A landscape with many valleys, sampled at points; each row gives a point and its height.
From any point a ball takes the steepest step (drop divided by distance) to one of its 4 nearest points. It stops when none of these is lower. Distance is the straight distance between rows; heights are no part of it.
j_579: [132, 135, 150, 100, 141, 183, 125, 161, 104]  (h 14.7)
j_979: [128, 99, 112, 171, 125, 73, 147, 122, 182]  (h 44.8)
j_68: [155, 132, 78, 107, 124, 127, 154, 26, 92]  (h 41.8)
j_627: [153, 139, 73, 100, 133, 111, 162, 23, 82]  (h 38.8)
j_86: [108, 57, 121, 166, 133, 104, 159, 165, 185]  (h 35.8)
j_30: [138, 143, 118, 164, 112, 74, 103, 95, 183]  (h 18.1)
j_774: [89, 129, 156, 113, 117, 200, 146, 209, 45]  (h 51.8)
j_995: [120, 116, 135, 137, 151, 83, 127, 180, 158]  (h 15.7)
j_334: [143, 117, 110, 106, 143, 183, 142, 93, 96]  (h 25.1)
j_437: [147, 166, 128, 146, 100, 104, 86, 88, 175]  (h 14.3)
j_704: [135, 114, 98, 87, 154, 152, 175, 85, 63]  (h 48.4)
j_368: [98, 55, 128, 162, 139, 97, 161, 184, 177]  (h 36.9)
j_321: [156, 144, 129, 130, 124, 121, 82, 119, 149]  (h 49.4)
j_809: [83, 109, 131, 109, 130, 195, 176, 183, 20]  (h 39.4)
j_276: [112, 140, 169, 113, 139, 153, 116, 203, 103]  (h 55.9)
j_329: [125, 137, 154, 123, 139, 113, 104, 167, 137]  (h 8.3)
j_903: [93, 134, 161, 122, 139, 97, 129, 233, 119]  (h 36.1)
j_243: [109, 109, 133, 92, 133, 193, 173, 154, 52]  (h 34.7)
j_509: [125, 157, 118, 175, 93, 62, 105, 70, 191]  (h 37.4)
j_54: [148, 143, 120, 125, 107, 179, 111, 67, 128]  (h 14.6)
j_533: [122, 102, 113, 180, 113, 63, 122, 104, 194]  (h 35.4)
j_19: [141, 127, 125, 150, 126, 77, 104, 117, 172]  (h 5.7)
j_747: [132, 118, 110, 104, 137, 177, 162, 98, 84]  (h 29.4)
j_942: [115, 109, 112, 97, 146, 178, 176, 126, 59]  (h 33.6)
j_582: [143, 143, 134, 114, 126, 172, 105, 110, 128]  (h 65.8)
j_187: [152, 132, 75, 88, 146, 121, 166, 43, 78]  (h 37.5)
j_633: [147, 152, 115, 132, 81, 167, 108, 35, 127]  (h 18.8)
j_538: [141, 116, 100, 88, 147, 169, 168, 89, 79]  (h 31.6)
j_768: [143, 158, 125, 134, 95, 156, 94, 52, 152]  (h 11.5)
j_171: [99, 150, 163, 119, 126, 132, 127, 231, 90]  (h 53.2)
j_606: [114, 71, 137, 162, 137, 82, 156, 174, 169]  (h 31.5)
j_344: [145, 125, 119, 119, 116, 175, 120, 72, 114]  (h 18.0)
j_184: [131, 128, 141, 134, 146, 98, 119, 170, 155]  (h 12.6)
j_642: [136, 128, 134, 149, 141, 76, 112, 149, 172]  (h 28.3)
j_526: [115, 138, 151, 130, 147, 101, 117, 193, 133]  (h 13.8)
j_929: [115, 115, 151, 123, 143, 96, 128, 192, 142]  (h 16.9)
j_80: [153, 161, 138, 144, 104, 143, 78, 91, 150]  (h 9.3)
j_561: [95, 76, 141, 157, 145, 98, 165, 210, 154]  (h 30.1)
j_585: [107, 98, 136, 147, 148, 81, 151, 196, 161]  (h 22.8)
j_541: [145, 157, 132, 144, 117, 93, 89, 108, 171]  (h 7.9)
j_440: [102, 120, 152, 130, 148, 84, 143, 212, 132]  (h 20.6)
j_948: [147, 128, 91, 118, 110, 165, 145, 35, 105]  (h 38.4)
j_647: [135, 187, 127, 151, 81, 111, 90, 51, 167]  (h 46.6)
j_177: [142, 169, 131, 166, 82, 83, 85, 67, 186]  (h 41.7)
j_678: [128, 143, 148, 124, 135, 113, 98, 151, 152]  (h 30.3)
j_989: [117, 140, 152, 116, 152, 138, 104, 188, 113]  (h 27.3)
j_306: [142, 119, 88, 94, 146, 138, 169, 63, 79]  (h 36.3)
j_934: [104, 128, 146, 106, 131, 190, 134, 185, 71]  (h 36.7)
j_196: [147, 151, 146, 127, 128, 110, 89, 129, 156]  (h 24.4)
j_921: [138, 140, 144, 127, 125, 149, 96, 131, 138]  (h 93.5)
j_660: [139, 124, 132, 106, 130, 189, 126, 130, 104]  (h 26.7)

For each start below, name the point where the ball stops.
j_606 | j_329
j_774 | j_579
j_509 | j_19
j_276 | j_329
j_86 | j_329
j_171 | j_329
j_196 | j_19
j_177 | j_19
j_321 | j_19
